Each row is a point on a tangle of strands that fork, close into loops and nearly touch. The rows are in no order.
Points whose rows are less than 78.8 apart are linked; no others are.
k_728: [  4.7 -11.2  24.9  -4.9 -42.4  -1.3 -16.9 -14.8 -13.9 -10.5   2.7 -16.2
 -24.3 -38.1 -21.4   4.5  27.3 -21.3   0.6 -16.0   3.0  -4.5  -7.9 -26.1
 -28.6  19.5 -35.1  14.4 -34.0  20.6  -9.0]
k_345: [ 12.0  21.7  13.8 -11.9  -2.3  -9.1   1.4 -19.8  41.2  -9.5  -3.6  -8.9
   1.7 -21.3   2.7   0.2   9.5  10.8  13.4 -10.0   2.4   4.4   7.9   1.2
  -3.5  12.8   0.3   7.3 -26.3  27.4 -15.8]
k_960: [ -8.2  16.6   9.2 -23.2  -6.7   0.6 -11.8 -20.0 -27.7 -12.6   3.1   0.6
 -29.9 -34.8 -16.6   0.1  21.5 -25.1   7.9 -15.8 -18.5  -0.2 -22.4   4.9
 -15.8  21.6   7.1  -2.7  11.4  17.1 -30.1]
k_595: [ -2.8 -34.7  10.8 -12.7  18.3 -16.1  -0.4   4.6 -16.8 -21.2  -5.5  26.8
  10.3  -9.9  18.3  -7.6 -14.6 -10.9  -7.3  -6.7  -7.8   5.7   5.1 -15.1
   3.7  -5.1  14.6   4.0  13.7   1.4  -4.3]
k_171: [  9.5  -2.3 -24.8 -18.5  43.3  13.7 -21.2  -3.6  -6.3 -30.8  -1.5  46.7
  -1.8  30.3  -8.8 -24.6 -47.4  18.3  -1.3 -13.0   8.2 -11.6  -2.2  20.6
  18.0  -0.7   8.6 -13.2  24.1 -40.3  -2.0]
k_605: [-15.1 -20.8   7.7  -0.8  -6.0  -8.7  26.6  10.9   8.9 -11.3  -9.4  43.8
  31.5 -38.2  31.6 -24.7 -20.2  23.1 -33.5 -33.1 -26.8  13.4   5.3   6.3
  19.9   1.5   3.4 -20.9 -14.7  14.8 -30.5]
k_613: [ 36.3  24.8  29.6  18.5 -70.5  15.1   2.0 -36.2 -12.5  13.6  14.6 -28.8
 -27.5 -45.8 -28.8  -4.2  16.8 -37.8  -8.8 -10.5  25.7  -3.3   8.2 -11.2
 -38.0  13.2 -14.7   4.0 -22.9  17.9 -23.9]
k_89: [ 23.5 -25.1  -6.9  13.2 -39.4 -19.5  12.9  18.8 -29.1  43.1  18.9 -15.9
  12.6   7.3  -0.7   7.9  17.9   4.2 -18.6   4.8  17.6  23.7 -11.1   3.5
 -10.6  -6.6  -2.6   2.6 -26.4 -10.7  20.5]
k_151: [ 24.0   5.7  13.9  32.0 -35.8  16.1 -43.4   1.8 -15.2  12.4 -17.4 -28.2
 -27.5 -13.1 -16.0  30.6  26.0  -6.0 -16.9  13.2  34.1  11.2  -3.7 -31.4
 -25.9  -3.6   0.5  -1.3   2.4   1.2  16.1]
k_265: [ 34.9  10.3  23.5  18.1 -22.2   1.1 -16.1  -9.5   1.6   8.4   4.9 -37.2
  -8.4 -33.1 -22.5  12.8  28.2 -21.4  -2.1   1.3  16.1  -4.9  12.7  -5.0
 -18.1   5.7  14.4   7.7  -2.2  22.9 -31.8]
k_154: [ -9.0  -0.3  11.1 -20.1  12.3 -23.9 -19.5 -25.8  -4.8 -14.8  -3.6  26.5
 -17.6  -6.3  -3.0   5.5  -8.5  12.9 -14.2 -27.3  -0.3  12.2   2.2  -0.2
 -26.9  12.5  -6.9   6.9  -6.4  18.6 -17.6]
k_809: [ -2.1 -24.9  11.2   0.0  -0.9 -17.3  36.2  15.2 -11.7  24.5  10.2  31.0
  33.7  -2.8  22.9  -5.3  11.7  -3.0 -26.0   4.9 -37.9   2.5   4.8  13.4
  26.2  -9.9  16.2  -7.2   5.3   5.0  -8.3]
k_630: [-15.8   2.5  -7.1   8.6  50.5 -24.0  19.9  14.7  11.6  23.6  30.5   4.9
  20.9   6.9  19.6  -8.1 -17.8  28.1  -9.3  -4.3 -13.4  -3.2  15.4  28.8
  14.9 -36.8  14.3  -2.6   9.0 -11.9  -9.9]
k_719: [  6.1 -15.9 -24.6   7.4  32.5  18.3  -0.8  14.8  -9.0 -10.8  -7.1   3.6
  20.9   8.1  -9.4   3.6 -27.2  -3.3  35.9  42.7 -11.1 -17.2   8.5   7.6
  28.5   2.9  -7.6  15.6  15.2 -23.2  24.8]
k_828: [ -5.9 -17.8  25.8  11.1 -24.8 -30.6  21.5   3.1 -18.7  35.8  25.3 -27.3
  -5.0 -37.8  10.3 -15.4   9.2  -3.9 -16.3 -28.5 -12.5  13.0 -17.1  -8.0
 -24.0  -0.3   0.3 -16.2 -24.8  14.5 -17.9]
k_804: [-16.1  -2.5   4.8  16.6  38.6 -25.3  21.3  11.3  10.8  10.5  16.3  15.3
  30.7 -14.9  29.5 -18.1 -19.1  40.6 -15.4 -18.9 -13.7   5.0  25.3  22.2
   4.9 -21.8  17.6 -10.4   2.2   2.4 -26.1]
k_419: [ 13.5  25.3   0.2   8.2   0.2  20.6 -21.7  -4.7  22.0 -20.6 -20.2 -28.0
  -6.2  14.8 -21.0   8.5  23.7  -2.4  21.4  11.1  19.7  -9.5   8.6 -16.3
  -1.7  31.0  12.8   6.0  23.3  21.7  -2.2]
k_447: [ 15.6   2.1 -43.5 -11.1  43.3  16.7 -15.1   0.5   0.6  -6.9   9.5  15.0
   2.6  46.6 -18.7 -13.3 -39.7  25.7   3.4   5.8  13.2 -12.2  -1.1  31.3
   9.2   0.0   4.8  -0.5  18.3 -21.7  12.0]
k_606: [-33.1  34.0 -18.2  12.5   9.3  13.2  -9.3  17.8  -1.7  11.2 -20.3 -28.2
 -19.2  26.2 -28.4  33.1  30.7 -22.6  30.9  23.2   1.3 -38.2 -20.4  13.4
   7.8  19.2   1.0 -26.1  13.0 -11.7 -11.0]
k_402: [ -6.3   1.0  -9.4  -1.0  26.1   8.1 -12.2   4.9  -7.0 -13.4 -14.2   9.2
  -9.0  53.4   1.0  14.4   9.7 -17.8   2.7  27.5  14.8 -15.6   0.0 -12.7
   9.0  12.8  16.3  -2.3  39.1  -1.6   9.8]
k_362: [-20.4   0.9 -26.6  -4.5  52.1   1.3  31.9  14.9   6.1  20.0  30.6  11.8
  19.9  31.5  14.1  -9.0 -11.4   7.0 -17.7  -0.3 -20.1 -25.4  11.9  42.8
  49.0 -50.3   0.2  -4.3  17.7 -20.1  -6.2]
k_661: [ 13.8 -16.3 -12.2   9.9   0.5 -28.1  19.5  17.4 -17.9  28.9  33.4  10.0
  29.4  -2.0  27.6 -10.8 -12.1  28.1 -23.6   0.5  10.8  17.7  13.4  16.2
  -1.6 -17.2   3.3   5.4 -10.7 -16.5  -2.7]
k_44: [  6.2  -3.3 -13.4 -22.9  23.3  10.1 -22.3  -0.7 -11.2 -37.2   2.6  49.9
  -3.2  19.7  18.5 -26.2 -37.5   8.7  11.2   3.5  13.4 -10.9  -0.7   0.6
  11.2   2.9   2.1  -4.1  12.6 -57.5  -2.3]
k_604: [  2.3   4.7  19.6  -4.1  25.1 -19.4 -30.1 -30.1   5.1  -2.8  -7.1  -6.7
 -35.1   3.4 -26.2  14.2  -9.8   4.8  -2.2  -7.1  -7.0   5.8  10.2  -2.8
 -36.8   5.9 -12.2  20.0   5.8  18.5 -12.0]
k_822: [ -5.2   4.2 -21.9 -12.3  20.2  22.5  -0.1   1.1  18.4  -8.7 -30.6   1.8
   4.3  26.3 -35.4   7.7   0.8  -2.1  17.4   7.1 -27.0 -26.6 -16.7  29.4
  20.6  28.3  12.1 -23.1   7.4  15.0 -11.5]
k_608: [ 10.2 -24.2 -11.0  -0.4   5.4   8.0  13.3  16.5 -15.3  -4.3   1.3  10.4
  25.3  -7.6  15.8   0.6 -10.6  -4.2  21.5  38.6 -17.0   1.4   5.5  -1.9
  19.4   1.5  -6.7  18.8   1.3 -24.5  23.3]
k_242: [  0.9   9.1 -10.1  -8.1  11.7  17.6 -17.6   8.4   5.4 -39.5  -4.4  25.0
   2.1  33.2  22.3 -14.1  -7.1  -1.2  30.5  19.0  21.9 -11.6   4.3 -19.8
   6.2   7.3  -0.5   7.0  16.7 -55.9  19.8]
k_42: [  1.9  -7.4 -18.3  -7.1  24.5  24.9  -8.0  -5.7  17.5 -22.2 -37.1  12.1
   2.7  25.2 -19.7   3.7 -19.7   4.8  19.1  19.6 -18.1 -15.8  -4.5   9.6
  13.4  35.6  -6.0  -4.5  11.4   8.9   8.5]
k_803: [-22.4   2.7  16.9 -12.0 -15.0 -18.4  17.8 -15.3   7.3 -11.7   3.5   1.2
  -3.0 -44.9  34.2 -27.7  -6.3   3.1 -22.3 -31.8 -12.2   6.5 -11.2  -5.6
 -10.5  15.7  -8.5 -19.4 -24.9  42.4 -36.1]
k_174: [-14.4  21.9  -7.8 -11.9  22.3  -0.7   5.4  -1.8  14.8  12.7   2.5 -24.1
 -16.9  -6.5  -0.4  11.8  -1.4   0.1  21.5  18.7 -26.1   0.9 -20.5  12.9
   3.6  -2.7   2.4  -2.6   0.1   3.4  -1.3]
k_836: [  1.8 -17.8  -3.3 -24.1 -15.5   5.4   1.5  -1.7 -11.4 -32.6  -7.1   8.1
   3.7 -33.4  15.6 -17.2  -2.8   0.3  17.0  -0.8 -10.2  16.8  -8.1 -19.7
  -2.0  15.6 -28.1  19.4 -11.3  -5.2  19.5]
k_839: [-12.1 -10.7  17.9 -10.3 -34.3 -14.7  -1.5   9.3   1.0  -2.1   7.8   6.0
  -8.8  14.7  24.7   1.4  32.4 -18.6   1.3 -18.8  24.2   7.5 -30.6 -30.1
 -19.8   6.4  14.9  -8.6 -20.9  -3.7  13.1]
k_838: [ 13.3  19.2  21.6  10.5 -27.2  12.1 -18.5  -5.2   8.0 -12.4 -10.6 -25.9
 -12.4  -7.4  -8.7  13.5  40.4 -23.8  16.2   4.3  21.2  -5.9   0.4 -25.6
 -13.7  21.2  17.5   2.4  12.4  19.0 -12.1]
k_903: [ -7.3  -6.6 -29.5   2.1  42.2  20.1  23.6  10.3  26.9   6.5  17.2   4.0
  25.7  69.6   2.5  -8.5  -9.4  -4.8  -5.6   9.7  -9.9 -41.3  28.6  40.3
  40.2 -41.1  -4.0   5.2  22.3 -25.7   5.6]
k_655: [ -3.3 -16.6 -14.6   3.0  37.1  12.4  11.2   7.8  -8.4  -5.1 -26.6  54.3
  21.8  46.1 -14.9  14.0 -39.0 -14.7  13.2  31.5 -22.1 -28.2   6.8  28.6
  41.4 -18.5   1.3 -14.8   2.7 -33.9  13.6]
k_244: [ -3.9 -20.2  -2.4  -2.8  43.1   1.6   7.4  -4.7  10.5  -6.5 -21.7  36.4
  14.4  12.1 -18.1  -6.2 -53.8  10.3 -14.3 -11.3 -39.8  -0.7   8.4  23.8
  19.0 -15.3  17.9 -11.4  23.1   4.2  -6.4]
k_367: [-20.9  27.0 -17.6  14.2  16.7  18.3 -18.5   9.9  13.2  -8.3 -19.2 -11.7
 -17.9  53.2  -0.7  20.0  13.8   2.8  22.3  27.3  23.0 -11.1  -1.0 -20.2
  -1.1  14.0   0.2  -1.1  29.1 -16.9  29.8]
k_3: [  4.5  18.8 -24.3  25.1  -7.7  12.3  -0.2  25.7   7.7  45.3  10.6 -29.0
  -0.3  21.1  -3.7  44.7  22.1  12.2  -3.0  39.6  14.4  -1.5   5.6  16.6
  10.3 -17.1  -7.7   7.2 -14.4 -15.3  14.4]
k_596: [  4.2 -19.5  -4.9  -4.5 -20.7   7.2  12.8  17.6 -11.5  -3.7   2.0 -17.3
   9.1 -18.6  18.9  -3.8   7.9  -8.7  21.2  18.2  -3.1  14.8 -12.7 -25.9
   4.7   3.7  -9.9  10.5  -9.5 -13.6  33.6]
k_662: [ -6.3  -4.8 -21.5 -13.5  19.7  24.6  16.2  11.3  19.6  -9.6 -19.3  53.5
  26.9  40.2  -6.6 -10.5 -42.7  -1.5  -1.0   7.3 -28.6 -14.1   8.0  36.7
  43.0 -25.8   8.3 -15.1  12.5 -42.5   5.2]
k_835: [  5.0   2.5   3.9  19.2   2.5   7.1 -27.9  14.4   1.8  -0.9  -3.7  -5.9
  -8.7  17.3  10.7  23.1  -0.3   3.7  13.4  23.2  28.9  15.5   6.5 -26.6
 -17.1 -24.2   0.6  15.5  13.5 -40.1  39.3]
k_891: [ 10.4   1.5  -2.8  -3.9  41.0   0.3 -11.4  -2.7  22.5 -16.7   4.9  -9.7
   9.9  16.2  -8.3 -14.7 -18.5  14.5  16.4  -6.9   3.9   3.5  21.4   1.5
  -3.8 -14.0  20.4  19.4  33.3   2.3  14.6]
k_811: [-26.3  28.9 -14.9   5.0  20.4  14.4   1.4  10.2   1.1  17.5 -11.3 -32.4
 -14.9  20.5 -22.7  28.9  13.4  -8.8  35.3  30.9 -18.0 -17.5 -17.0  16.8
   5.8  -0.7   2.7 -10.2  16.0  -5.9  13.7]
k_481: [  5.4 -18.6   2.6   2.5  36.0 -13.4  -1.2   8.3   0.9  -8.9   4.9   4.9
  18.6  13.6   5.4  -3.6 -12.5  -4.8   3.4  10.1  -0.9   0.8  21.6   0.2
   6.3 -23.1  26.2  15.8  31.6  -6.3   5.6]
k_28: [  0.8  -5.3  23.7   4.5  -9.7 -24.6   2.1   0.8  -7.5  25.8  13.3 -19.0
 -11.9 -18.1  11.3  13.7   9.4 -11.0  -6.7  -0.2  -6.2  12.1 -11.9  -9.2
 -25.3  -6.7   8.3  -2.8 -14.9   8.0  -9.3]
k_616: [-15.1  -9.0  -9.7 -19.3  -1.9  10.4  10.0  21.2  -6.4 -26.6   4.1  28.8
  15.7  33.7  39.7 -11.7   3.0 -27.0  14.6  18.9  16.3 -18.4   0.0 -13.2
  20.8 -16.7  -2.2  -4.0   3.5 -56.3  16.1]
k_417: [ 15.1  42.8   4.9   8.0 -19.7  20.8 -37.2 -26.4   1.9 -14.6 -16.4 -26.7
 -35.9 -26.7 -39.9  21.3  27.1  17.6  12.6  -5.8  22.0  10.5   6.8 -20.8
 -15.5  15.8 -27.9  23.3  -8.0  11.1  13.8]
k_33: [ -9.3  -9.2  -4.3 -21.1  24.1   2.0   5.8 -13.2   7.9 -19.0  -8.8   7.2
  -1.2 -32.7   6.3 -16.9 -32.6   7.7  -2.6  -3.7 -37.9   8.0   2.7   3.8
   9.5   4.5 -18.3   8.5   5.1  24.0 -11.1]
k_496: [-11.7  16.1 -19.5   1.5  17.9  15.6 -16.3   7.3   7.3  -8.5 -28.9  -6.2
  -5.6  39.4 -38.7  13.9  23.1  -8.6  20.7   2.3   0.4 -42.2 -18.6  20.9
  13.4  39.0  13.0 -27.4  13.3   7.0 -15.4]
k_717: [ -2.6 -29.2   6.0  -8.4 -23.9 -20.7  33.8  18.6 -14.3  25.2  16.3   9.9
  22.7   4.4  19.4  -6.8  27.6 -13.1 -17.3  -3.7 -15.7   1.7 -17.0   3.2
  13.6   0.2  12.2 -12.2 -16.0   2.4  -2.8]
k_660: [-18.7   1.7   4.7 -14.9 -15.5  -3.9  15.4  -9.7  23.3 -30.3 -15.4  28.1
   9.0 -50.0  26.5 -28.4 -18.2  13.9 -27.0 -36.9 -24.7  10.9  -7.4   7.4
  13.6  11.5 -12.7 -18.4 -25.9  39.5 -38.4]
k_721: [ 10.0 -23.1  26.8  15.8 -67.6 -12.6  -0.5  -3.3  -3.4  32.5   9.6 -37.4
 -15.9 -25.4 -20.6 -15.1  16.9  -2.1  -4.2 -48.6  24.0  22.2 -24.3 -23.3
 -21.0 -10.4  -4.4 -18.1 -42.8   6.3  16.8]
k_134: [  7.1 -21.7  -0.7   7.2  31.4  21.9   5.9  -0.3  18.5 -11.6 -29.0  51.9
  25.2  32.7 -29.7 -15.4 -82.6   2.8  -7.4  -9.8 -37.7 -11.1   8.2  25.7
  28.1 -24.1  14.1 -14.3  18.7 -29.1   7.5]
k_757: [  6.5 -22.1  15.4  19.0   6.6 -27.8   8.0   5.0 -16.7  40.9  24.0 -19.4
  -5.0  -8.7  18.4  12.8 -12.0  -3.1 -24.9  18.1  -8.2  13.2  -1.3  -7.4
 -17.7 -12.7   5.5   6.1   2.6  11.4  -4.1]
k_170: [  1.9 -21.0  -3.8  -0.5  22.4  -3.4  21.5  11.3   2.1   8.7  -5.0  42.3
  30.4   0.1   4.7  -1.5 -24.2   5.5 -21.1   5.7 -37.5   4.8  13.5  23.7
  33.8 -15.9  20.0  -3.7  18.4   3.0 -12.7]
k_410: [ 15.1  30.0  -1.5  -7.7   6.8  12.4  -6.6 -22.1  44.5 -17.5 -21.0 -19.6
   4.0   9.6 -20.6  -3.6   5.0  17.1  25.4  -0.8   4.2  -2.7  10.7   4.1
  -4.4  21.6   2.2   9.4  -1.6  25.8   7.9]
k_443: [  3.8  15.2  17.6  -6.1 -34.6 -10.7   5.0 -23.7   1.4 -11.7  11.7 -26.9
 -15.2 -44.7   8.5 -22.8  -5.9  17.9 -18.4 -32.1  31.5  28.0   6.6 -38.3
 -20.2  -6.6 -33.3  11.7 -30.5  19.8  15.7]
k_925: [ 14.1  17.6   2.8   6.8  -5.0   3.9 -14.0   4.8  20.9   1.7   5.8 -18.0
  -4.9  -1.4  12.7  15.0   4.0  15.0   5.7   9.0  29.5  24.7   9.7 -19.8
 -13.7 -19.8   9.2  16.8   0.5 -12.1  26.7]
k_385: [ 14.9 -22.3   5.0  16.3 -31.8 -31.8  33.6  16.5 -20.7  52.3  31.6  -6.4
  25.8  -4.8  14.2 -17.1   5.3  24.5 -16.6  -6.1  -2.0  28.5  -0.2   5.0
  -7.5  -9.2  -6.1   6.2 -24.7  -8.0  20.9]
k_785: [  0.0  -8.4   6.3   5.6   0.4 -14.4  -5.8  17.8  -0.9  14.7  -0.7  -8.4
  -0.2  13.5   4.6  29.7  26.6 -11.7   2.4  17.4   9.3  -5.4  -6.5  -2.1
  -6.7  -3.9  10.9   1.0  -9.5  -7.0  -1.3]
k_487: [  5.0  13.2  16.8 -13.3 -28.0   8.1  -1.2 -27.5 -15.3 -14.6  13.7   0.5
 -21.1 -43.2  -9.1 -14.4  19.8 -40.5   0.3 -22.0  -7.9 -11.3 -12.1   1.1
 -21.2  25.7   4.8  -8.8   3.7  28.4 -52.8]
k_892: [ 12.2  14.4  32.5   6.7 -57.9 -10.8  15.8 -33.2 -11.6  15.8  25.6 -33.8
 -22.7 -50.3 -12.8 -22.2   5.1 -14.3 -21.2 -32.7  20.5   4.5   2.6 -16.8
 -35.0   7.0 -22.8  -3.5 -33.5  30.5 -23.6]
k_720: [ -7.8  15.3  -4.7 -26.5  14.7  14.1   3.5 -25.7  16.1 -14.0 -20.7   5.6
 -11.5 -26.7 -26.2 -13.2 -21.5   0.9  -6.8 -15.9 -49.4   1.4  -7.2  28.2
   7.4  13.8  -0.6  -9.9  13.5  38.0 -30.1]
k_976: [-33.6  -5.1  -9.0 -13.2   9.3   1.2  12.8  22.3  -3.5 -16.9 -10.7  19.7
  11.8  43.1  23.2  16.8  32.9 -31.9  12.4  13.7   6.5 -24.2  -3.4  -4.0
  25.3 -15.4   3.0  -3.8   6.7 -30.0  13.0]
k_920: [ 16.8  46.9  17.4  29.8 -42.4  27.1 -42.0 -26.5 -17.0  -7.7 -19.7 -24.0
 -37.4 -29.3 -45.9  22.4  40.3  -6.0  10.5   0.4  22.2   1.9   9.7 -21.6
 -25.1  18.9 -14.8  15.2  13.1  10.2   0.0]
k_141: [ 15.8 -29.1   6.8  19.5  11.2 -34.3  10.4   6.6 -13.8  27.5  23.3   5.0
  20.1  -4.7  27.5  -6.3 -20.1  18.5 -36.7   3.7   5.7  15.4  20.3   4.0
 -12.8  -7.5   8.2   8.2   0.6  13.2 -15.3]
k_369: [ -8.0   5.5  -2.1 -29.5  12.1  11.7  -8.4 -19.7 -19.4 -20.1 -16.5  12.2
 -22.0 -13.5 -15.7  -0.3   1.0 -18.2   0.2  -2.3 -26.9   1.3 -16.7   6.0
   4.4  23.9   9.5  -3.2  28.9  25.4 -19.3]
k_776: [-17.0 -11.2  14.7  22.2  13.6 -16.6  31.5   7.2   2.7   1.5   6.8  26.4
  40.0 -34.3  43.3 -30.2 -19.0  44.0 -28.0 -26.0 -17.7  15.1  27.3   9.7
   2.3  -7.9   4.1 -12.3 -10.2  14.4 -28.1]
k_2: [ -3.8 -22.7   8.6 -14.8 -22.2  -5.9 -15.4  -1.9 -18.2 -20.1  -7.1   0.6
 -14.5 -34.4  -5.6   6.5  19.8  -9.3  14.3 -15.8  -3.6   3.5 -19.5 -24.8
 -13.8  23.1 -31.1  15.2 -32.8   3.3  10.7]
k_38: [ -9.5  22.7   0.8 -13.1   1.6  -3.6  25.3 -10.1   3.2  22.4  13.0 -17.0
  -7.3 -35.7  13.6  -7.4  -2.7  -2.4   4.3  15.4 -47.9  10.2 -17.5  18.6
   2.5   5.6  -1.2  -4.5  -1.3  24.0 -16.2]
k_208: [-15.6  19.8 -12.8  19.0  11.4  13.1 -14.7  21.6  15.4   2.7  -5.3 -10.6
  -9.0  50.8  11.4  29.2  10.5   0.0  12.6  28.4  31.6  -5.3  11.0 -14.0
  -1.9 -21.6  -3.8   6.9  14.1 -39.0  32.8]
k_309: [-16.1 -16.9  14.0 -19.5 -32.7 -25.5   3.7  -1.9  -7.4  -9.1  15.7  23.3
   2.9  -2.6  27.6 -18.7  13.2  -1.0 -13.9 -46.5  21.1  13.1 -27.3 -15.8
 -17.7  14.1  15.9 -14.5 -23.6  15.8  -4.0]
k_746: [-22.2   1.3   2.1 -16.9  -3.5  -9.9  -1.9  11.5   1.0  -5.6  -6.2  14.5
  -8.4  25.5  19.5  20.9  30.8 -18.0  11.6   5.6   8.1  -3.6 -21.1  -8.5
  -3.0   4.1  12.1  -7.9  -7.0  -9.3   5.5]
k_562: [-15.0  -0.3 -36.1  13.7  30.2  31.0  11.2   7.5  12.4  -1.1   9.4  -4.7
  26.1  85.8 -10.3  -1.2 -11.9  -8.5  11.1  19.4   7.3 -49.5  36.4  38.1
  26.2 -36.4 -17.8  15.7  24.4 -40.3  20.3]
k_344: [ 14.3 -30.5   0.6  28.4 -57.2   4.8   3.1  30.5 -23.3  36.4  -5.9 -29.9
   6.6  10.6 -10.6  10.9  29.7 -10.6  -5.6   8.9  24.2  18.9 -12.3 -20.0
  -6.3 -16.8  -2.3  -7.3 -16.1 -20.0  44.6]
k_366: [ 12.7  35.5  12.2 -10.6 -14.5   2.3 -20.7 -33.8  10.8 -17.6   3.7 -21.2
 -33.0 -37.0 -18.1   0.2   7.0  18.4  -6.3 -17.4  24.9  14.1   9.7 -26.3
 -16.5   3.6 -33.0  25.0 -20.2  19.9   7.2]
k_895: [ -3.6 -33.6  26.3  14.0 -51.2 -28.7   8.2   1.9 -21.1  38.6  22.7 -33.4
 -16.8 -17.8 -13.9 -25.4  11.2 -14.7  -8.9 -49.2  12.0  14.3 -28.0 -13.2
 -26.6  -0.6   3.1 -22.3 -27.0  13.0  -5.0]
k_147: [ -1.7  21.7  11.6 -21.8 -20.9 -16.9   5.3 -24.3  21.9 -12.0   5.7  -0.1
  -9.2 -32.1  23.3 -12.0   3.1   8.1  -6.6 -24.7  10.0   8.5 -16.8  -5.0
 -10.4  19.5  -9.7  -7.0 -40.9  30.8 -22.0]
k_917: [ -2.8 -16.1  16.4 -17.3 -20.3 -25.3  -7.9 -18.3 -12.5 -27.1   2.7  37.2
   4.1 -17.0  14.9 -15.7  -2.6  14.7 -23.5 -46.0  21.3  16.9   8.1 -19.4
 -24.1  16.2  -9.5   6.9 -23.3  21.3 -10.1]
k_634: [ 18.4  19.7  -4.7   0.8  13.3   3.6  -7.4  -9.1  22.8  -7.2  16.2 -22.1
   1.4  -7.7   7.7  -9.2 -16.9  22.6   3.5   2.6  23.8  22.7  24.3 -12.1
  -5.5 -11.6  12.0  24.4  21.4  14.8  12.0]
k_107: [  7.0 -10.6   0.5  36.0 -49.5  21.6 -29.1  31.7 -20.2  17.0 -22.2 -27.0
  -9.2   1.6  -8.6  28.8  34.3  -7.8  -9.7  16.8  39.2   5.4 -10.1 -37.5
  -7.5 -10.5   0.2 -20.3  -2.4 -17.9  33.9]
k_975: [ -1.7   8.4 -30.8   3.2  25.4   2.5   8.6  17.5   7.3  32.7  23.8 -11.0
  -0.8  30.7   4.6  25.7   2.5   8.2  -3.1  33.7   1.2  -9.2   0.4  27.4
  19.7 -18.8  -6.2   6.0  -4.9 -17.4   6.1]
k_818: [-15.5  -6.5  -0.2 -15.4   4.6  -8.4  25.9  -6.9 -11.8  -2.0   1.6   5.1
   9.3 -51.7  17.0 -19.8 -13.6  10.0  -7.4  -6.1 -48.9  18.6  -3.7   6.9
  10.0   2.8 -13.2   2.9   0.5  24.7 -11.6]
k_586: [ -4.1  10.3 -33.6 -14.7  33.7   3.4   1.9   3.1   7.7  14.0  11.1   7.8
  -9.5  46.7   3.4  11.7 -16.5  13.3  -5.2  19.3   6.1  -5.1  -5.7  24.1
   8.5  -3.5   3.8  -6.2   8.6  -6.9   5.5]
k_474: [  6.2  -8.7 -29.9  15.7  21.4  21.5 -19.0  11.5  -7.6 -16.6 -26.8  -3.8
  14.2  21.6 -23.6  12.9 -11.0   6.1  33.8  36.2   5.7 -18.5  11.5  -1.9
  16.2  29.6  -8.6  11.4  24.1  -9.4  19.3]
k_463: [ 34.8  40.6  31.4  19.6 -48.4   9.0 -18.4 -37.6 -10.8   2.3  -0.3 -30.8
 -22.0 -39.9 -38.4  11.7  28.0 -22.6  -4.2  -5.3  27.8   4.4  21.7  -7.9
 -32.2  -0.3  -4.1  19.3  -2.1  22.2 -15.0]

A tip is a point with one link. Name the tips that can be reached along the links from each point below, in the order of the rows.
k_244 | k_655, k_717
k_839 | k_151, k_604, k_3, k_721
k_174 | k_728, k_487
k_463 | k_443, k_892, k_562
k_367 | k_595, k_402

A fork is a point with three links, a tip a point with one. Leave the first point through the second and follow the links. Name the first fork or tip that comes.
k_362, k_630 | k_463
k_367, k_208 | k_595
k_496, k_606 | k_487
k_419, k_410 | k_562
k_38, k_174 | k_728
k_3, k_975 | k_746
k_616, k_242 | k_3
k_151, k_107 | k_28

A piece is two or more points that can be reached from each other along the links. Count, over all rows, the pieces, the separate loops (a circle has one, a figure eight two, a Y none), the forks (points with three links) and the tips (points with one).
pieces | 5
loops | 0
forks | 3
tips | 13
